Points, in no order, along strands that fork, close into loops and pass close to each other.
Two points are linked if the straight distance between their rows is under 30. Some points are linked to none.
<360>: 15,11,5,-13,-12,-11,-21,-10,3,-11,2,-12,4,-4,-2,-8,-8,0,11,-17,-3
<214>: 8,-17,-20,12,-9,-6,0,-14,5,2,-15,8,17,4,2,-17,-6,-7,-12,1,-2
<42>: -3,-1,10,11,-4,-1,8,0,-1,10,-6,20,2,1,13,11,4,-18,4,10,-11
<140>: 8,6,-6,-15,-8,-8,12,-10,-1,19,-27,21,15,13,2,-14,-21,1,16,10,-18
<1036>: -4,9,0,-6,6,3,-7,4,-2,-5,1,-22,-8,-1,-10,-9,1,14,11,-7,11
<2005>: -14,-5,-18,4,11,18,21,14,9,5,0,7,7,-7,0,3,10,12,-12,3,6
<397>: 14,-17,15,24,-2,1,12,-4,8,4,2,25,13,-10,21,11,0,-9,-2,21,-12
<1008>: -16,-12,-4,16,9,10,10,10,16,-8,13,-4,11,-19,1,12,11,6,-21,8,5
<170>: 25,18,-4,-13,5,-23,-15,-17,-12,-1,12,-1,14,22,-3,-11,-13,-20,-3,-6,0
<1938>: -5,-2,-4,4,-1,-5,-6,0,-4,-4,3,-12,1,4,-5,-4,-2,-5,-1,-6,10
<1683>: 15,6,3,0,-2,-15,-16,-12,-4,-2,-3,-7,12,9,3,-10,-7,-14,8,-7,-7
<1953>: -17,2,8,14,5,1,0,16,5,-10,9,-13,-10,-12,-7,20,5,-2,-6,8,3
<1596>: -24,6,-9,24,6,-4,2,10,6,5,-12,-1,6,-9,1,24,11,-14,-11,2,-4
<2297>: 9,-32,5,1,-15,12,3,-3,6,-15,18,10,2,-12,11,-6,-1,4,-11,2,6
<2072>: -16,8,-31,8,5,-3,0,7,5,13,-26,-13,10,8,-4,-11,2,0,3,-18,6
<1258>: 8,-5,8,12,-8,-15,-19,-2,7,-9,5,-19,-7,-5,-7,-2,-16,-1,-2,-9,0
<1501>: 24,1,26,-7,-3,-16,-14,-7,-7,-10,34,-7,-13,-4,3,-1,-10,3,5,-2,9
<522>: -7,14,13,-13,-5,1,-16,-9,-2,8,-7,1,-3,6,8,-5,2,-2,23,-4,-10
<2045>: -25,1,0,5,15,11,9,10,5,2,-6,19,3,-11,8,30,21,23,-16,3,-7
<942>: -11,11,-1,0,6,-4,10,2,-9,18,-23,37,6,7,-2,27,7,-10,-2,9,-12
<516>: -17,15,-9,14,7,-13,-5,7,-6,6,-5,-17,5,5,-10,7,1,-19,0,-3,9
<347>: -4,-9,4,12,-4,-2,-4,6,3,-7,8,-11,-2,-9,0,4,-2,-7,-5,1,7
<1766>: -23,-2,-9,23,-1,8,3,7,16,9,-22,7,5,-18,2,25,15,6,-7,0,-8
<1047>: -3,1,4,36,1,-12,-6,6,2,5,-11,-11,3,-2,1,9,-9,-23,1,9,-14
<939>: -18,6,3,17,-2,-5,-12,10,6,3,-7,-20,-11,-5,-9,9,-6,-9,6,-3,-4
<2225>: -23,22,8,0,15,-2,-1,7,-20,5,4,5,-6,4,0,28,12,-16,0,-1,-2
<2369>: 3,-15,-8,-22,-18,11,7,-2,13,19,-31,18,4,4,-1,-6,-9,19,10,4,-7
<1373>: 3,-28,1,4,-24,9,-7,-9,15,-9,-9,1,2,-13,13,-15,-2,11,2,-7,-4
<1087>: -1,-7,2,29,-7,1,8,-2,7,10,-17,20,16,-7,7,4,-1,-12,-3,13,-11
<2122>: 10,-4,-20,5,-1,6,0,2,4,-10,-8,-28,-1,2,-11,-18,3,21,-6,-19,9
<1175>: -26,1,8,10,8,1,3,9,4,-5,-1,14,-1,-11,9,35,18,4,-14,4,-10
<2431>: 10,-11,-9,-24,2,-11,12,-7,-15,1,17,15,8,18,10,-12,-15,-16,-12,6,3
<899>: -18,14,-10,-2,16,4,12,11,-9,4,6,1,2,7,-2,8,11,-8,-4,2,11
<328>: 17,8,-14,-15,-8,0,-5,-13,6,-18,3,-17,3,11,-8,-17,-5,12,-9,-16,9
<1077>: -4,-21,22,-1,-19,16,4,1,13,-2,7,17,-12,-15,18,10,7,4,6,4,-8
<1600>: 20,5,-17,-8,0,2,-1,-5,5,-16,1,-28,-4,4,-19,-18,3,21,-9,-17,11
<825>: 15,-9,-3,23,-11,-5,5,-15,4,5,-22,14,17,3,12,-16,-15,-2,3,8,-13
<387>: -12,5,-1,11,10,-2,9,13,-1,-6,14,-3,10,-3,-4,11,8,-12,-13,10,13
<1696>: -3,26,-21,-37,14,1,-1,-2,-13,6,-3,-10,7,15,-3,-18,-9,7,11,-9,-2
<1495>: -25,8,-1,0,11,10,8,13,-5,2,-16,22,-5,-10,4,30,20,19,-4,-8,-8
<1854>: 0,-3,23,-27,-10,10,-6,-9,-3,-3,14,11,-9,5,17,-8,-1,6,17,0,-3
<1982>: 16,-2,14,-6,-5,-10,-14,-11,-6,-6,9,-2,3,7,7,-7,-6,-9,7,-6,0
<1936>: -18,6,-14,25,1,-12,-8,4,3,9,-20,-19,6,1,-7,3,1,-17,1,-4,-2
<194>: -22,11,-6,13,19,13,14,21,1,-1,-7,-10,-2,-9,-5,21,25,12,-9,0,-5
<841>: -22,13,-4,7,7,5,3,7,-7,4,-7,-5,-3,1,-3,17,12,-8,3,-4,4
<2312>: 9,8,11,5,-3,-22,-21,-3,0,0,7,-18,-2,-3,-7,-1,-14,-3,7,-8,0
<1814>: 14,-15,6,-24,7,17,8,4,-5,-10,12,-7,-13,0,-9,-18,13,21,5,0,10
<685>: 4,-15,-27,18,-8,-3,2,-12,9,12,-28,15,19,-1,-4,-19,-8,-1,-12,4,-3
<2310>: -2,-21,9,-3,-2,30,14,9,8,-14,10,-5,-11,-17,3,-4,19,21,1,2,7
<2089>: -18,20,-10,1,9,-6,2,0,-10,16,-10,2,3,14,-1,4,4,-19,6,0,2
<2381>: 10,-3,3,18,3,-20,-4,3,-6,-9,25,-8,2,-1,-11,5,-9,-13,-18,1,17
<2391>: 5,-5,-10,-30,-8,2,3,-10,4,-5,-5,4,0,8,8,-21,-10,13,5,-9,-6
<420>: 15,-22,-3,-7,-9,-2,4,-10,-1,-5,13,17,7,9,12,-15,-8,-8,-15,3,-2
<1187>: 11,-4,3,27,0,-3,15,-4,-1,9,-11,24,16,2,13,3,-6,-17,-1,20,-8
<840>: -15,4,-23,19,-5,-2,-3,1,11,14,-35,-9,9,1,-3,-9,3,-1,7,-9,-4
<587>: -2,-17,20,6,-19,9,-1,-2,11,3,-7,10,-11,-10,17,7,6,2,14,3,-13
<2143>: -4,-6,-11,-28,-11,16,11,3,10,27,-28,18,-3,8,2,2,-6,23,13,-2,-6
<2129>: -12,15,4,-7,-4,1,-4,-9,-1,16,-20,12,-5,9,8,1,4,-5,18,-1,-12
<1547>: 11,20,27,-16,0,-12,-22,-3,-16,5,28,-5,-8,4,6,3,-6,1,19,4,6
<735>: 16,-8,0,2,8,0,2,8,3,-7,8,-29,-19,-11,-24,-11,13,23,2,-8,12
<2295>: -6,-12,-7,1,-6,11,12,1,11,16,-16,32,10,-4,0,8,2,0,-7,14,-5
<913>: 7,22,14,-6,6,-19,-18,-2,-8,-2,25,-19,-18,-14,-14,-4,-6,11,14,2,10
<1730>: 15,-2,7,22,6,-23,-10,-1,-6,1,0,-11,8,7,2,0,-12,-26,2,3,-2
<2139>: -9,-10,-7,-6,-2,20,14,9,17,14,-11,27,8,-8,1,18,6,16,-12,5,-2
<504>: -17,11,-5,0,-2,1,-8,2,1,5,-11,-15,0,4,-1,-1,1,-2,13,-9,3
<2425>: 0,19,12,-17,25,9,7,9,-20,3,19,-4,-17,5,-17,4,21,0,9,11,16
<2110>: 9,-32,4,22,-15,1,-5,-4,12,-11,6,-2,4,-19,10,-2,-5,-7,-14,2,-5
<1039>: 7,-8,-6,8,-13,-3,-14,-3,14,-16,-3,-29,-6,-8,-11,-7,-10,15,-6,-16,5
<2275>: 1,14,4,-7,-10,2,7,-11,-2,21,-30,23,5,16,5,-2,-12,3,19,10,-20
<946>: -20,15,15,4,6,-2,-5,0,-16,8,-11,13,-9,-3,7,30,14,-11,10,-2,-17
<133>: 11,18,-8,-10,-8,-14,-18,-11,3,-10,1,-18,7,5,-11,-10,-10,1,1,-16,5
<457>: 24,-30,8,14,-18,-2,-9,-9,8,-13,9,-2,2,-4,13,-7,-7,-5,-13,-1,-6
<577>: -23,15,9,16,15,-5,-2,19,2,-3,8,-11,-12,-8,-11,34,7,-8,-11,5,-3
<1756>: -17,4,-16,14,13,21,19,19,7,6,-7,-4,3,-13,-2,9,20,15,-10,-5,-1
<1572>: -1,14,20,3,7,-13,-10,5,-7,0,27,-15,-25,-13,-13,5,-8,4,11,8,10
<349>: -2,-5,-1,-3,2,13,4,7,-2,-9,4,-15,-9,-3,-7,-11,8,15,5,-7,15
<487>: 17,3,-6,20,-1,-28,-12,-7,-2,-3,-1,-16,12,9,-9,-3,-12,-21,-11,-5,1
<261>: 6,-4,29,16,3,-10,-15,10,7,-1,17,-7,-19,-9,2,16,-15,-12,6,5,-1
<1954>: -12,18,-14,-1,16,10,7,10,-8,7,-8,-19,-2,7,-10,-7,8,8,9,-13,9
<186>: 29,10,13,6,4,-22,-16,-13,-8,-3,0,-8,11,9,6,-5,-13,-17,10,-1,-8
<2440>: -2,-26,15,-7,-15,21,2,3,8,-17,10,-2,-15,-16,8,-6,7,22,4,0,6
<1146>: 1,5,-26,-14,3,0,3,-5,0,-2,-9,-7,6,14,-2,-19,-7,9,-3,-14,4
<1544>: 21,-15,16,12,-6,-16,-4,1,-1,-15,32,-10,-13,-11,-7,5,-14,-5,-13,0,12
<1277>: -22,9,0,5,-2,4,-5,2,0,7,-17,-4,-8,-2,5,14,8,-4,12,-5,-5
<1934>: 16,-29,-2,-3,-17,5,0,-14,2,-13,14,12,7,-1,14,-14,-5,-2,-20,-2,2
<2231>: -5,-12,-4,-2,-2,5,6,4,-1,-5,7,8,5,0,7,-5,1,-6,-6,4,7
<636>: -13,7,-10,1,0,-6,-4,-2,-2,9,-13,0,6,10,1,-5,2,-10,5,-4,1
<411>: -22,0,8,17,3,-3,1,7,3,3,-17,18,1,-13,6,36,18,-2,-8,3,-18
<1267>: 21,-7,0,8,1,-17,-4,-8,-12,-4,12,2,12,19,4,-9,-10,-23,-11,-2,4
<2323>: -10,17,-10,5,14,-13,-1,3,-15,5,7,-10,7,13,-12,1,-2,-16,-2,-3,19
<348>: 9,7,25,-23,-3,2,-15,-10,-10,5,14,9,-4,9,17,-5,-1,-5,24,3,-8
<2107>: -14,4,-4,-14,-1,14,5,1,2,12,-10,7,-11,5,7,-2,4,10,15,-6,0
<94>: -18,17,13,18,9,-9,-9,14,-2,5,6,-12,-16,-8,-13,27,-3,-17,-1,2,0
<2159>: -2,18,9,-6,24,2,6,12,-11,4,15,-16,-17,-4,-23,8,22,2,7,6,16
<954>: -4,5,3,12,14,1,1,18,1,-5,5,-26,-19,-13,-24,5,5,7,2,1,12
<971>: 21,4,17,-23,-8,-3,-13,-14,-4,-16,22,-3,-4,4,2,-13,-7,9,5,-7,5
<1992>: 1,-7,4,3,16,19,12,26,7,-2,10,-18,-12,-13,-18,2,31,15,-2,-1,1
<1661>: -10,13,-28,1,11,1,-1,5,-1,6,-19,-23,9,9,-10,-18,1,11,2,-23,7
<2405>: 4,-2,-12,-28,8,4,9,-4,-12,-3,9,1,-3,15,-1,-17,-7,6,-1,1,8
<2302>: -10,-4,6,-10,-12,12,-3,-3,6,2,-8,0,-8,-1,9,-7,6,10,16,-8,-1
<2463>: -5,24,-14,-33,18,13,5,5,-11,12,-4,-10,-5,14,-5,-17,-1,17,17,-6,-1
<616>: 15,-23,10,18,-4,0,7,-3,4,-2,10,16,11,-5,17,1,-2,-19,-5,13,-4
<1458>: 8,-3,-4,14,14,-7,5,14,2,-8,10,-28,-19,-15,-28,-3,8,11,-5,0,13
<2361>: 25,-12,-4,14,-10,-10,1,-16,2,-3,-11,12,16,7,15,-19,-14,-5,-3,3,-12
<1070>: 4,-2,11,-27,4,14,0,-4,-10,-10,16,-5,-13,3,-4,-13,6,16,10,1,10
<1463>: 4,-14,9,14,4,0,2,14,9,-19,18,-15,-16,-23,-18,3,1,11,-11,10,13
<714>: -8,-8,1,23,-4,-8,-16,13,14,-4,-3,-21,-12,-14,-12,4,-13,-3,-2,-4,1
<570>: 2,-13,19,18,-5,7,9,-2,11,6,-2,29,6,-11,18,20,9,-6,-4,18,-15
<1413>: -16,10,8,-2,11,-4,9,6,-9,4,9,24,0,6,10,26,13,-13,-11,7,-5
<2529>: -6,-4,-2,-4,10,17,12,12,-1,-7,8,-5,-7,-3,-4,-2,16,9,-1,3,11
<878>: -12,5,-16,-21,-1,20,15,9,2,27,-24,12,-10,8,0,5,1,24,11,-11,-6
<1568>: 6,-10,0,29,-4,-13,-5,-2,0,-2,-4,-7,11,-2,4,-1,-6,-23,-5,3,-5
<2198>: -2,-6,-9,0,2,2,16,1,6,23,-15,35,19,3,-1,16,-4,-10,-11,20,-10
<151>: -12,10,14,22,5,-9,-20,12,6,8,-2,-15,-19,-6,-9,18,-8,-16,7,1,-7
<2280>: -16,15,-4,-6,21,21,18,16,-11,6,-4,1,-14,2,-6,13,26,13,4,-6,-4
<1226>: 17,13,30,-18,-4,-5,-25,-5,-11,5,20,-1,-3,2,13,1,-5,-3,26,3,-5
<496>: -10,4,4,28,-11,0,2,-2,4,12,-33,11,-1,-7,2,14,4,-4,6,7,-16
<1667>: -24,-2,-3,15,-6,11,-1,9,14,3,-21,-2,-11,-17,5,24,14,7,3,-7,-9
<1601>: 4,-9,-11,-39,4,2,21,-4,-15,4,12,9,-1,11,7,-10,-11,5,-2,6,3
<995>: 34,6,-1,-29,-13,-5,-8,-19,1,-14,11,6,6,12,7,-18,-12,-6,-3,-10,-10
<1440>: -2,-23,-9,-3,-20,12,-3,-4,17,-2,-18,2,1,-6,8,-16,1,17,7,-9,-1
<2269>: 12,-16,11,-8,-21,3,-14,-9,12,-19,4,-14,-6,-9,3,-12,-7,14,4,-14,-3
<1558>: -18,22,3,11,10,-9,-1,3,-13,11,-4,3,1,9,0,20,7,-26,4,1,-4
<1450>: -12,24,-14,-16,17,17,7,8,-9,16,-13,-11,-8,13,-5,-9,6,14,16,-12,0
<2079>: 9,-11,2,-38,-2,3,8,-10,-13,-3,20,14,-4,14,10,-15,-13,1,-1,5,2
<2373>: -6,-1,-16,-13,1,-4,21,3,-3,28,-17,26,15,13,-4,12,-7,-10,-7,17,-4
<2136>: -15,11,0,-22,6,9,4,-2,-11,10,2,6,-8,9,5,-1,2,1,12,-2,2
<1758>: -12,1,-3,-16,-1,5,14,4,-1,17,-10,32,-1,5,4,18,4,-2,-1,9,-5
<1685>: -8,17,-16,1,16,-3,0,6,-12,4,-1,-19,5,12,-15,-5,3,-2,2,-9,18
<1728>: 3,4,28,10,2,-11,-14,8,-1,-3,27,-10,-26,-13,-6,9,-16,0,7,3,4
<1733>: -3,10,9,14,-1,1,11,0,-9,16,-25,38,4,3,3,25,5,-6,0,10,-16
<2148>: 24,-14,-4,14,-18,-9,-5,-19,10,-11,-7,-3,12,7,9,-16,-7,-7,-10,-3,-11
<1581>: 12,-14,-17,12,-20,0,-11,-11,18,-17,-4,-24,3,-3,-1,-11,-5,12,-18,-14,2
<777>: 20,-4,4,-14,0,-12,6,-15,-8,5,2,16,9,19,15,-16,-13,-13,5,7,-13
<588>: 2,5,18,-17,8,3,1,0,-18,-5,25,-1,-9,7,-5,-5,3,-1,6,8,16
<259>: -12,-12,-2,32,-11,-1,-5,3,15,3,-18,-9,3,-17,2,6,-3,-12,-2,6,-13
<2314>: 10,-17,0,19,-7,-3,-6,5,8,-20,15,-20,-15,-20,-13,-2,-9,9,-17,1,12
<1467>: -7,-16,-19,20,-7,0,-4,-2,10,0,-11,-7,10,-12,1,-8,-1,-5,-8,-4,3
<1655>: 6,18,-4,-14,12,-4,-7,-3,-13,-6,8,-19,-3,5,-16,-12,1,12,7,-7,16
<125>: 6,21,9,-33,9,-3,-10,-8,-20,2,20,1,-2,15,-3,-11,-4,-1,11,4,8
<2429>: 7,-5,5,-23,7,5,8,-3,-15,-12,18,2,-6,11,-3,-14,-3,4,-1,3,13
<1490>: -2,-7,5,11,6,-9,4,9,-4,-12,24,-1,9,-5,-4,7,-1,-12,-16,7,14
<1773>: -7,-7,12,-11,11,9,17,6,0,-9,30,19,5,1,8,10,12,0,-16,18,5
<1486>: 11,-2,25,-23,-12,4,-14,-10,-2,-10,16,0,-3,2,9,-13,-6,6,14,-4,-3
<2356>: -2,16,-8,-10,11,-15,-6,-5,-17,2,5,-5,12,20,-7,-9,-8,-13,2,-3,11
<2399>: 22,-16,10,24,-6,-12,-9,-8,2,-7,-1,-8,9,1,11,-6,-13,-15,-2,5,-8
<1147>: -7,-2,-13,-13,8,4,10,4,-7,0,6,4,3,10,-1,-9,-1,-5,-6,1,11
<719>: -1,26,12,-12,5,-11,-18,0,-11,2,13,-18,-10,-4,-12,-1,-2,8,14,0,9
<280>: -16,10,-17,-11,5,12,17,8,-1,21,-19,15,-3,7,0,10,5,11,4,-6,0
<1433>: 3,-16,-9,-10,2,13,10,4,-3,-13,14,2,2,-2,-1,-10,3,7,-12,3,14
<1628>: 1,-20,23,11,-11,8,5,3,11,-2,10,22,-1,-14,21,19,8,-5,0,12,-13
<709>: 9,-3,-2,2,0,-12,2,-10,-9,6,-2,11,12,17,8,-15,-7,-18,2,6,-7
<1331>: -2,17,-31,-11,14,-3,2,4,-7,4,-12,-16,10,17,-10,-19,-4,6,-1,-19,8
<331>: -22,18,12,-4,17,0,6,9,-13,-5,11,13,-5,2,3,30,17,-7,-6,6,-1
<1344>: -11,-4,-10,18,-7,-7,-10,1,7,2,-17,-18,5,-3,-3,-6,-2,-8,2,-6,1
<1969>: -18,10,11,16,4,-5,2,2,-5,7,-18,18,-5,-9,6,32,13,-11,4,1,-19
<1148>: -8,10,-12,-4,5,-9,14,-2,-10,23,-13,25,10,17,1,4,-5,-20,-3,13,-6
<590>: 9,-8,22,18,-4,-11,-22,6,11,-3,6,-12,-17,-8,-1,4,-18,-5,6,-2,-5
<245>: -2,24,-16,-21,12,-7,-7,-4,-14,1,1,-11,8,18,-11,-15,-7,-1,5,-9,9
<1121>: 9,3,-14,15,-6,-22,-13,-7,3,-8,0,-24,6,4,-14,-4,-13,-8,-16,-11,9
<32>: -20,3,-21,15,10,6,12,7,17,17,-17,16,18,-7,-2,19,10,3,-16,2,0
<624>: 23,-6,20,-1,-2,-15,-3,-7,-11,-13,37,-7,-15,-4,-5,1,-8,-1,-6,1,15
<2154>: -18,-8,-3,4,5,18,8,7,16,9,-12,26,7,-14,5,29,15,24,-16,0,-6
<2457>: -2,9,7,24,-8,3,9,-7,-3,15,-30,25,3,2,7,15,0,-5,10,9,-16
<321>: -12,-12,-2,2,-11,19,4,4,10,-1,-9,-2,-9,-11,9,0,6,13,8,-6,4
<1272>: 24,23,-7,-37,0,1,-8,-14,-7,-15,14,-7,0,6,-11,-16,-6,11,3,-10,4
<2344>: 16,2,-2,-8,-10,-5,6,-17,6,4,-23,19,13,8,9,-22,-18,3,15,4,-18
<1640>: 2,13,4,-8,17,-4,2,6,-15,0,11,-18,-9,-1,-20,-5,9,6,6,2,20
<2331>: -13,-1,-1,10,20,7,14,15,4,-9,15,-4,10,-9,-4,11,16,3,-20,11,9
<1966>: 0,12,-11,-29,-5,-1,-2,-10,6,14,-25,13,4,9,3,-16,-8,5,23,-3,-15
<1106>: 0,-21,18,10,-6,10,0,15,12,-22,21,-12,-15,-23,-7,6,0,10,-9,10,8
<2370>: 16,2,-5,-36,-12,-1,-6,-17,3,-12,4,4,2,11,6,-20,-12,4,5,-12,-8
<1016>: 21,-2,8,-8,-5,-7,-1,-17,0,1,-11,15,10,11,14,-19,-13,-4,13,4,-17
<1565>: -11,-6,-11,-6,13,14,20,12,2,-3,12,12,8,-6,3,3,9,6,-14,10,7
<1594>: -7,-2,11,-20,10,13,19,6,-8,-7,21,16,-8,4,4,5,9,-1,-3,13,5
<732>: 12,-16,9,1,8,10,5,16,6,-12,12,-22,-23,-16,-21,-5,17,21,2,0,11
<1310>: -16,-5,0,0,15,7,16,5,8,-3,19,17,10,-3,8,14,12,5,-22,15,5
<908>: 21,11,27,-21,-3,-6,-16,-8,-13,-8,31,-4,-8,-2,2,-6,-5,10,14,-1,7
<2062>: 12,10,16,-14,3,-12,-15,-8,-13,2,18,0,4,12,5,-6,-8,-11,9,-4,2
<811>: -10,-12,10,10,-5,8,0,14,7,-13,10,-13,-8,-15,-2,11,4,3,-5,3,6
<322>: -21,13,-2,-5,17,19,17,16,-7,5,-12,13,-13,-5,0,21,22,22,1,-11,-7
<1020>: 11,22,-3,-43,6,-2,-11,-10,-16,-5,15,0,2,13,-5,-16,-10,5,9,-3,3
<1630>: 32,18,-6,-23,-6,-13,-13,-18,-4,-10,6,1,12,17,0,-13,-11,-14,3,-11,-10
<1666>: -17,2,-30,19,5,-1,9,4,11,20,-25,13,22,-3,-6,4,4,-8,-10,4,3
<2200>: 21,32,-9,-31,-2,-3,-17,-6,-7,-15,6,-15,0,-2,-13,-14,-3,14,11,-12,7
<2113>: -4,-16,3,27,-10,1,3,2,12,2,-8,6,5,-11,10,4,0,-12,-1,9,-10
<2083>: 1,4,-23,20,3,-14,-8,2,0,-8,-4,-32,1,-2,-19,-5,-6,2,-15,-13,16
<1232>: 17,-3,-7,-11,-13,-5,-10,-15,4,-13,5,-7,5,13,-1,-14,-8,3,-10,-13,4
<1164>: -12,16,-2,-6,4,-4,7,-4,-11,24,-21,28,-1,15,0,13,1,-14,6,8,-12
<797>: 25,-26,10,26,-3,-5,-1,-6,3,-9,4,4,9,-6,18,-1,-9,-17,-6,12,-5
<2168>: 11,-1,-1,21,-6,0,16,-6,-2,18,-21,29,22,8,9,-2,-19,-6,1,19,-7
<739>: 4,7,11,25,5,-5,11,-2,-8,10,-11,16,7,5,15,13,-1,-21,7,15,-12
<1369>: 4,-27,-2,7,-15,12,-1,-1,9,-16,7,-4,0,-15,4,-7,-1,9,-12,-3,10
<525>: 32,15,15,-10,6,-19,-22,-13,-11,0,13,-3,9,7,8,-4,-10,-13,14,-3,-5
<928>: 12,-2,-2,8,-2,-18,-5,-6,-10,-8,15,-7,6,10,-6,-3,-9,-14,-15,-4,12
<1484>: -17,5,3,26,1,-7,-2,10,4,5,-9,-5,-1,-5,-1,18,3,-20,-4,4,-10
<1059>: 25,-22,14,17,-11,-12,-13,-1,7,-14,21,-10,-10,-9,1,3,-16,-5,-14,-4,4
<2178>: 5,-15,1,-15,12,14,17,8,-6,-15,25,9,2,-1,-4,-6,9,4,-13,16,13
<2340>: 8,14,-17,7,4,-17,-8,-3,2,-9,-1,-32,-6,-2,-21,-9,-6,11,-3,-15,14
<610>: -3,15,7,0,0,-14,-21,0,-1,0,6,-24,-8,-7,-14,0,-9,6,11,-6,7
<860>: -1,0,-15,-33,-7,3,2,-7,8,9,-19,7,3,6,6,-18,-11,16,17,-10,-9
<291>: -11,7,-11,12,-10,-5,-1,-9,9,14,-32,1,7,5,1,-11,3,-2,14,-3,-7
<12>: 8,-5,-25,-8,2,10,6,-1,1,-9,-4,-14,2,9,-5,-23,-1,18,-8,-14,8
<2176>: -14,-8,-2,29,-15,3,-1,0,14,8,-28,-1,-2,-16,4,7,4,-2,6,5,-13
<1881>: 5,-12,15,-2,8,17,11,19,4,-13,15,-14,-18,-16,-11,2,24,17,1,6,9
<1704>: 5,-2,-12,9,0,0,-8,5,9,-10,-9,-35,-9,-10,-19,-10,-4,22,0,-16,8
<2073>: -9,2,0,7,17,16,15,21,2,-3,4,-14,-6,-7,-9,11,24,10,-2,0,5
<467>: 7,-9,4,-15,15,20,13,13,-6,-7,14,-4,-10,-1,-10,-9,19,11,2,4,11
<439>: 15,21,-15,0,-7,-18,-14,-11,10,-13,4,-28,-1,-2,-18,-8,-9,9,-6,-18,10
<1918>: 17,-11,-10,-9,-12,-6,-3,-14,3,-6,0,7,9,13,7,-20,-11,-4,-10,-6,-5
<451>: 17,-9,-2,-28,-2,-9,3,-14,-11,-1,11,14,5,20,11,-15,-16,-8,-4,1,-6
<1779>: -19,-10,-2,9,-8,24,6,12,15,2,-13,-2,-11,-16,8,12,17,18,5,-7,-2
<839>: 22,-2,16,-6,-17,-8,-22,-11,9,-15,7,-14,-4,-8,1,-6,-11,6,7,-13,-7
<2137>: 20,11,1,2,7,-26,-10,-10,-16,4,11,-4,12,20,-1,-6,-10,-24,-4,-4,4
<1131>: 13,-13,-9,-17,1,-2,11,-6,-12,-11,23,9,3,12,2,-12,-9,-7,-21,4,11
<2299>: -1,-6,-8,20,-14,-3,1,-9,8,8,-27,7,14,-3,6,-14,-3,-3,5,4,-9
<2037>: -6,-26,-8,24,-11,6,-5,0,14,-8,-1,-5,10,-21,4,-2,-2,-5,-14,1,2
<1699>: 9,-7,-10,2,0,-11,15,-5,-7,13,-6,23,17,12,6,-8,-12,-18,-5,13,-7
<394>: -4,-21,6,3,4,26,13,10,14,-15,17,-3,1,-22,2,3,19,19,-11,11,7
<85>: -1,-18,-11,-12,-16,12,4,-5,17,11,-24,14,3,-1,5,-16,-5,19,9,-4,-3
<303>: 4,-12,-5,-14,8,3,17,4,-10,-10,26,15,6,5,3,-4,-2,-6,-17,12,11
<1621>: -6,17,11,-2,-7,5,1,-13,-8,22,-31,23,-6,8,6,8,-1,1,23,4,-22
<537>: -1,-12,-6,25,-5,-7,-14,9,14,-12,2,-24,-13,-17,-16,-4,-15,8,-14,-5,8
<1534>: 9,-8,-12,4,-7,-4,15,-6,0,20,-21,28,20,8,0,-7,-18,-9,-4,21,-7
<652>: 2,-17,-6,9,-11,4,-5,2,6,-16,2,-22,-4,-10,-6,-9,-3,14,-7,-8,9
<1094>: -26,3,-16,24,9,4,6,9,14,8,-14,3,16,-10,0,23,17,0,-17,-1,-3
<443>: -16,-12,5,7,2,21,12,9,16,-9,10,4,2,-19,8,16,18,14,-14,10,0
<112>: 2,-26,17,-2,-24,12,-8,-4,13,-17,6,-10,-12,-13,10,-7,-3,14,5,-6,1
<760>: -2,20,25,-14,-4,5,-21,-8,-9,11,-2,2,-8,5,14,6,6,-4,27,-1,-19
<1957>: -13,15,20,-5,-2,4,-14,-5,-10,12,-9,5,-14,-1,10,21,9,-6,20,-2,-15
<205>: -7,18,5,-33,7,8,-6,-4,-13,4,7,1,-5,10,3,-9,-1,4,18,1,2
<831>: -1,-20,24,-3,-23,9,-8,-4,13,-7,-2,-2,-12,-10,14,-4,0,9,16,-4,-11
<63>: 19,-13,-13,9,-23,-7,-13,-16,18,-16,-8,-14,10,1,3,-15,-5,-2,-15,-11,-9
<44>: 0,9,14,-27,14,14,9,3,-18,-3,23,0,-13,8,-9,-3,13,3,9,11,13
<966>: -11,0,-12,-15,-3,3,12,2,1,20,-16,19,1,9,2,2,-1,1,3,4,-1
<1548>: -23,27,-3,-10,23,0,10,7,-21,7,1,12,-6,14,-3,23,13,-12,-2,2,3
<167>: 18,32,-13,-23,-4,-10,-21,-10,-4,-7,2,-12,9,4,-9,-11,-8,-1,7,-16,2
<906>: -6,-9,4,4,-5,3,6,1,3,5,3,17,4,1,10,2,4,-12,-1,6,-2
<1755>: -22,18,-14,-13,20,3,19,10,-13,12,-1,16,0,14,-1,16,8,-7,-7,4,4
<2432>: 24,-22,10,8,-21,-4,-14,-10,9,-17,15,-12,-5,-2,4,-7,-11,2,-14,-5,1
<557>: -6,-2,-26,19,-2,-7,6,-3,4,17,-29,12,21,3,-5,-10,-2,-10,-5,7,-3
<766>: -14,-3,14,26,6,-8,-1,11,9,0,1,7,2,-10,9,32,8,-14,-14,12,-19
<24>: -12,-1,0,-15,5,9,16,3,-3,5,6,22,-5,4,7,7,6,-1,-1,10,1

A tip is a point with one link. Name the tips that can be reached along the links from each point below, in the order of the rows.
<467> => <1373>, <954>, <2280>
<1730> => <214>, <1966>
<1106> => <1938>
<2225> => <1413>

A fork is a point with three links, a tip a point with one. Leave the first point through the second and follow the links. Name the first fork or tip that comes.
<1187> / <1087> => <2045>
<170> / <2137> => <112>
<587> / <1077> => <1568>
<2072> / <840> => <1039>
<1440> / <85> => <2073>
<1758> / <966> => <1373>
<2299> / <291> => <2122>
<2139> / <2295> => <1187>
